Points on a hilly landscape, in no order, each with its height.
From any point a ball takes the steepest step (drop divided by distance) to one of its 2 nearest points. It stops when none of these is lower. Distance is the straight distance between rows; heights are no part of it.
Z_925: [110 155 148 121 154 156 104 165 114 129  75 147 160 174 148  71 178 155
 124 155 163 146 148  79]  (h 378)
Z_567: [155 165 121 154 113 107  79 146  98  90 145 116  94 102 148 184 164 129
 103 152  87 111 102 122]  (h 310)
Z_587: [164  77 147 141 145  69 120 138 119 134  94 109  88 123 184 140 136 131
 127 106 145 119 132  93]  (h 474)
Z_412: [126 117  80 128 107 122 118  95 115  91 132 214  96 172 175 159 148 149
 123  93 112 110 167 122]  (h 34)
Z_793: [ 84 164  92 148 145 125  92 154 139  86 111 167  80 135  89 151  74 124
 121 150  83 118 126 105]  (h 611)
Z_820: [139 211 174 121 119 128 105 144 115 149 140 163  98 160 144 141 186 132
 109 152 157 131 130 116]  (h 311)
Z_290: [ 96 132 131 132 101  88 219  95 153 140  93  97 126 107 116 117  48 127
  92 101 162 150 103 160]  (h 512)
Z_921: [ 83 131 145  54 134 137 162 107 143 165  92 114 206 139 118  75 111  98
  92 140 168 112 146 123]  (h 522)
Z_479: [124 187 164 128 159 142 113 173 110 133 108 165 133 159 146 116 201 151
 122 173 150 141 146 114]  (h 346)
Z_768: [118 161 133  88 151 124  67 104  75 159 120  66 151 126 120 153 173 118
 140 106 148 115 153 163]  (h 306)
Z_886: [181 124  93 129  99  88 117 131 118 109 178 130 101 101 183 159 133 113
 146 135 108  92 156 117]  (h 309)
Z_39: [157 126 126 109  78  89 134 102 133 132 157  90  99  73 141 145  68  51
 104 139 142  94 118 132]  (h 669)
Z_781: [119 129 146 124 146 143  92 127  98 133  73 113 146 162 158 115 178 169
 116 119 156 159 120 104]  (h 405)
Z_481: [166 138 120  63  96 174 111 130 141 155 152 158 158  94  93 126 131  88
 159 118 117 109 101 132]  (h 251)
Z_505: [148  89 109 128 115 147 109 125 128  90  74 170  97 119 155 127 125 111
 115 140 130 105 117  90]  (h 440)
Z_452: [112 116 101  69 140 149 135 136 189 152 126 132 188  86  57  98 102  85
 137 112 133 145 151 143]  (h 348)
Z_756: [124 136 126  91 122 216 129 120 131 143 126 167 151 109  61 122 130  98
 156 126 126 110 108 163]  (h 210)
Z_539: [ 67 131  82 155 137 136 154 101 137 156 175 161 139 126 101 119 122 156
 153 113 135 147 194 129]  (h 386)
Z_811: [132 131  90  97 161  97  90 180  84  79 100 141 136 130 194 126 186 108
 138 139 132 102 185 107]  (h 158)
Z_823: [172 116 142 130 114 111 121 168 171 117 173  90 114 107 101 139  90 110
 102 105  88 129  65  85]  (h 534)
Z_563: [ 89  88 137 148 158 167 154  97  91 115 124 181 142 196 146 145 229 141
 130 186 132 140 188 141]  (h 216)
Z_906: [119 235 142 114 125 134 106 144 119 162 155  94 122  95  91 115 122 104
 131 111 151 126 131 160]  (h 239)
Z_175: [168 137 151 151 157  63 124 172 129 130 191 108  65 119 119 151  94 123
 152 112  86  92 120 110]  (h 560)
Z_810: [183  90 115 121 111 126 124 128 143 139 145 169 131 141 173 136 155 176
 143  91 109 140 110 107]  (h 308)
Z_131: [101  86 119 172 155 139 145 104 109 129  97 152 118 132 142 123 143 167
 145 149 152 137 166 148]  (h 435)
Z_936: [ 99 136 120 166 155 119 120 182 161  69 135  88  99 112  88 125  75 100
 157 182  98 124 119 146]  (h 614)
Z_816: [152  79  68 120  77 131 107  81 131  89 139  96 145 107 134 160 100 127
 120 111  78 132 107 139]  (h 479)
Z_260: [115  86 114 156 136 122 102  96 131  77 133 143  94 169 109 175  93 158
 148 129  44 112 106 153]  (h 558)
Z_137: [ 97 122 120 144 172 148  95 127 102 108  72  71 125 111  73 149 114 141
 128 110 104 139  97 151]  (h 509)
Z_317: [ 98 112 111 115 120 135 128  82 101 106 109 190 122 203 172 134 158 148
 118  98 150 126 186 106]  (h 157)
Z_108: [121 102 163 127 103 115 184  77 122 156  97 148 114 140 159 104  98 132
 119 115 192 120 128 151]  (h 477)
Z_685: [155 130 165 104 138  99 125 108  98 175 116  98 116 124 117 168 134 149
 121  45 130 136  65 165]  (h 358)
Z_10: [ 82 109 110 189 119 150 119  81 127  74 137 123 109 155  91 170  92 173
 109 139  58 136  87 146]  (h 546)
Z_648: [118 100 134 142 151 142 118 142 138 114  59  97 118 104  87 124 100 126
 114 117 129 141  82 132]  (h 498)
Z_893: [107 129  98 186 130 138 157  86 143 144 181 157 126 135 103 143 109 179
 149 117 113 148 159 173]  (h 413)
Z_384: [112 120 149 101  88  84 212  90 149 166 119 132 136 116 155 101  75 117
 101 119 198 129 135 147]  (h 493)
Z_730: [ 83 116 105  81  95 179 146  81 126 137 151 198 170 173 125  91 129 106
 141 130 145 115 195  98]  (h 336)
Z_471: [ 85  90 109 109 100 204 164  81 115 143 122 111 205 112 102  93 142 147
 122 139 151 141 124 141]  (h 544)
Z_678: [176 113 161 124 113 133 162 156 155 164 147 120 115 107 117 121 111 119
 102  81 121 141  58 104]  (h 517)
Z_683: [152 105 117  86  89 151 123  84 115 141 144 184 154 167 157 134 158 150
 155 102 129 131 135 129]  (h 240)
Z_477: [138 146  96 131 117  96  99 121 122 119 155 175  95 133 149 169 131 131
 150 118  95 102 161 134]  (h 194)
Z_845: [121 103 120 159 135 109 129 172 202  74 178  88 127 139 102 120  78 139
 163 165  62 135  99 144]  (h 601)
Z_860: [140  90  87 136  94 150 119  99 133 104 109  88 152  91 135 128 123 136
 114 136 119 142 100 126]  (h 508)
Z_530: [125 178 192  87 114 109 164 139 112 177 117  73 155 133 148  80 128  98
  97 123 198 129 109 112]  (h 178)
Z_507: [114 100  80 126 137 158 139 133 172 134 137 124 163  96  79 108 101 123
 156 131 118 157 148 137]  (h 381)
Z_766: [157 177 133  97 139 110  86 183  84 130 162 146 137 119 166 164 215 119
 145 168 113 114 154 129]  (h 301)
Z_514: [138  79 139 195 142 124 182 121 164 131 113  95 118 107 117  95  87 140
 146 125 140 158 109 165]  (h 456)
Z_421: [138 110 108  84  69 177 150  78 142 145 160 196 162 162 147 101 125 125
 144 133 148 124 156 122]  (h 296)
Z_965: [158  71 161 161 152 117 147 149 171 108 106  93 102 108 106 122  81 104
 125 129 114 129  90 129]  (h 480)
Z_623: [ 69 149 157 153 177 158 146 111 103 151 137 165 155 201 119 113 204 149
 122 177 151 158 195 127]  (h 159)
Z_706: [126 123 125 165 135  88 135 168 172  87 133  74 100  79 117 123  75  76
 138 188 123 122 135 123]  (h 631)
Z_815: [159 152  88 107  78 116 100 137 110  89 148 134 115 115 189 132 158  97
 119 150 138  99 165  92]  (h 403)
Z_173: [162 130 188 135 138 137 161 172 148 168 102 146  97 117 125 103 112 120
 103  80 159 138  70  97]  (h 504)
Z_426: [125  83  92 161 158 124 122 162 129  76  65 165 111 111 156 127 128 147
 129 158 112 130 141 107]  (h 359)
Z_305: [155  61  90 131  92 122 132  89 180  94 159 118 139 125 111 137  74 134
 139 120  62 138  97 143]  (h 448)
Z_178: [ 70 145 108 111 128 174 145 104 133 160 164 203 147 157 102  99 145 132
 157 126 144 125 203 124]  (h 360)
Z_560: [159 119 122 150 171  93 110 225 133  93 148 100 112  93 127 143 121 120
 151 169  64 117  92 104]  (h 466)
Z_837: [124 147 116 140 141  96  76 158 115  62 118 132  70 135 118 177  83 102
 134 154  63  94 107 119]  (h 593)
Z_973: [142  87  88 150 109 171 155 113 184 100 153 122 156 111  81 114  78 137
 154 139  80 150 101 152]  (h 416)
Z_344: [ 92 187 140 124 151 131  90 106  80 155 115  82 138 133 109 154 176 146
  99 115 159 138 139 167]  (h 323)
Z_148: [116 166 163 151 153 107 113  95  90 172 111  69 114 126 115 170 149 149
 109  76 153 145 109 185]  (h 340)
Z_153: [132 204 178 131 115 129 139 149 108 170 137  66 119 100 120 104 141 100
 115 111 179 134 110 143]  (h 215)
Z_773: [126  85 105  96  85 142 129  87 139 102  78 178 126 130 153 118 103  80
 100 132 159 100 140 106]  (h 489)
Z_487: [172 103 153 127 140 128 114 110 122 153 130 123 112 126 113 159 124 141
 147  77  94 122  77 155]  (h 375)
Z_576: [148 152 113 125  95 132 129 160 141 119 138 139 126 114 179  93 148 122
 112 174 155 119 146  82]  (h 467)
Z_127: [148  93 150 132 150 113 104 160 125 125  52  99 121 121 173 108 163 141
 102 117 164 148 115  76]  (h 438)
Z_726: [138 165 120 162  96 101 121 140 151 112 156  87  89  80 111 126  75  82
 126 157 130 110 124 130]  (h 650)
Z_239: [ 93 133 133 161 101  95 170  83 131 127 109 105  98 140 116 142  34 149
  85  97 129 141  88 156]  (h 523)
Z_839: [137 121 135 206 158 115 167 124 155 134 149 118 101 134 113 119 113 185
 164 116 105 149 127 179]  (h 436)
Z_130: [143  76 114 132  97 171 170  99 136 133 116  88 187  88 125 104 127 133
 116 139 151 150  87 152]  (h 535)
Z_255: [190 113 155 144 150  94 148 193 167 138 228  77  92 124 115 129  88 117
 111 117  84 113 106  89]  (h 547)
Z_535: [150 124 143  71 143 122  79 135  94 149 127  94 149 118 136 126 175  84
 168 135 148 100 158 134]  (h 281)
Z_954: [130 172 179 100 100 113 151 103 108 176 134 101 155 177 159  83 148 158
 114 115 186 164 118 121]  (h 124)
Z_68: [177  87 148 127 137  89 124 165 144 144 138 107  91 103 168 141 123 106
  94 106 155 128 133  53]  (h 507)
Z_256: [146 163 126 159 158 126 115 162 110 132 144 105 120  88 123 156 175 151
 153 161 111 125 132 168]  (h 393)
Z_63: [103 141 152 102 125 205 123  89 109 143 103 200 142 150  93 127 149 107
 141 145 143 104 129 144]  (h 245)
Z_833: [115  98 114 126 130  82  95 152 186  70 176 103 112 154 107 150  75 118
 168 143  50 104 106 143]  (h 590)
Z_912: [161 204 157 106 128 126  93 156 114 147 167 189 100 140 145 176 198 124
 123 137 117 109 123 122]  (h 344)
Z_109: [159 127 120 147 170 123 102 202 140 121 118  74 134  92 103 135 139 141
 144 118  92 149  87 113]  (h 439)
Z_36: [ 66 136 101 178 175 138 150 133 119 132 126 151 132 124 110 116 142 166
 147 139 138 145 188 130]  (h 411)
Z_355: [ 80 151 152 111 162 148 134 100 104 172 119 140 181 213 118  70 165 153
 134 132 158 163 190 116]  (h 110)
Z_510: [ 89 154 148  99 120 121 161  84 108 176 121 131 180 205 146  80 132 155
 119 109 176 162 167 126]  (h 67)
Z_841: [156 196 120 164 149 110  96 197 105 109 167 117 118  90 132 166 171 145
 114 162  62 124  96 135]  (h 357)
Z_607: [ 90 119 109 166  90 130 134  52 117 100 135 119 105 145  99 166  62 152
  91 116  92 134  86 153]  (h 536)
Z_486: [159 112 127  65 104 143 147 139 186 153 140 148 185  80  85 116 104  79
 126 110 132 148 109 130]  (h 307)
Z_611: [100  98 117 126 137 165 142  86  93 103 134 197 152 211 154 126 195 146
 141 139 130 134 203 113]  (h 214)
Z_312: [150 142 133 140 150 149 103 159 118 142 117  81 145  97 114 128 176 157
 144 112 126 147 101 133]  (h 418)
Z_722: [140 168 143 130 111 117  71 136  85 105  98 126  92 121 161 163 164 123
  87 137 139 107 115  99]  (h 256)
Z_405: [114 128  84 145 171  81 107 183  88  87  90 139 123 111 175 137 150 150
 133 155 116 127 167 124]  (h 259)
Z_30: [ 90 158 140  74 104 116 201 112 167 167 109 136 165 112 110  88  78  95
  91 119 184 127 145 143]  (h 510)
Z_627: [166 136 150 108  89 114 130 149 137 160 157 119 122 115 169 108 134 108
  99 119 173 130 122  63]  (h 511)
Z_852: [ 59 123 121  97 129 169 152  84 110 161 127  99 214 138 109  90 135 120
 127 137 163 123 154 137]  (h 533)
Z_410: [156 127 118  90 149 105  79 172  84 119 125 126 126 106 167 146 186  93
 166 138 129  94 164 111]  (h 238)
Z_519: [136 100 108 138 158  74  97 147 132  71 149 135  94 147 130 169  94 127
 169 143  40  94 120 143]  (h 575)
Z_291: [ 90  97 136 156 118 131 155  81 123 127  78 151 121 153 167  97 109 153
 104 133 184 132 157 124]  (h 460)
Z_828: [139 138 194 129 123 144 162 121 129 162  95 152 105 127 138 102 113 113
 118 117 181 118  97 123]  (h 491)
Z_594: [145 150 149 129 141 164 138 142 139 164 125 138 130 129  71 131 118 137
 148  63 108 141  80 165]  (h 392)

Call two points neighbours if one is among the 2 nearest of the other. Go from one point of each pair to the other, from neighbour to neighbour, staying as low as possible. Name the highest point that can't be avoided.
Z_756, Z_722 => Z_487
Z_820, Z_510 => Z_912
Z_756, Z_683 => Z_178
Z_811, Z_412 => Z_344
Z_412, Z_510 => Z_563

Two balls start at each pair of points below. Name the first point that both come to, or write -.
Z_239, Z_305 => -
Z_137, Z_648 => -
Z_726, Z_68 => -
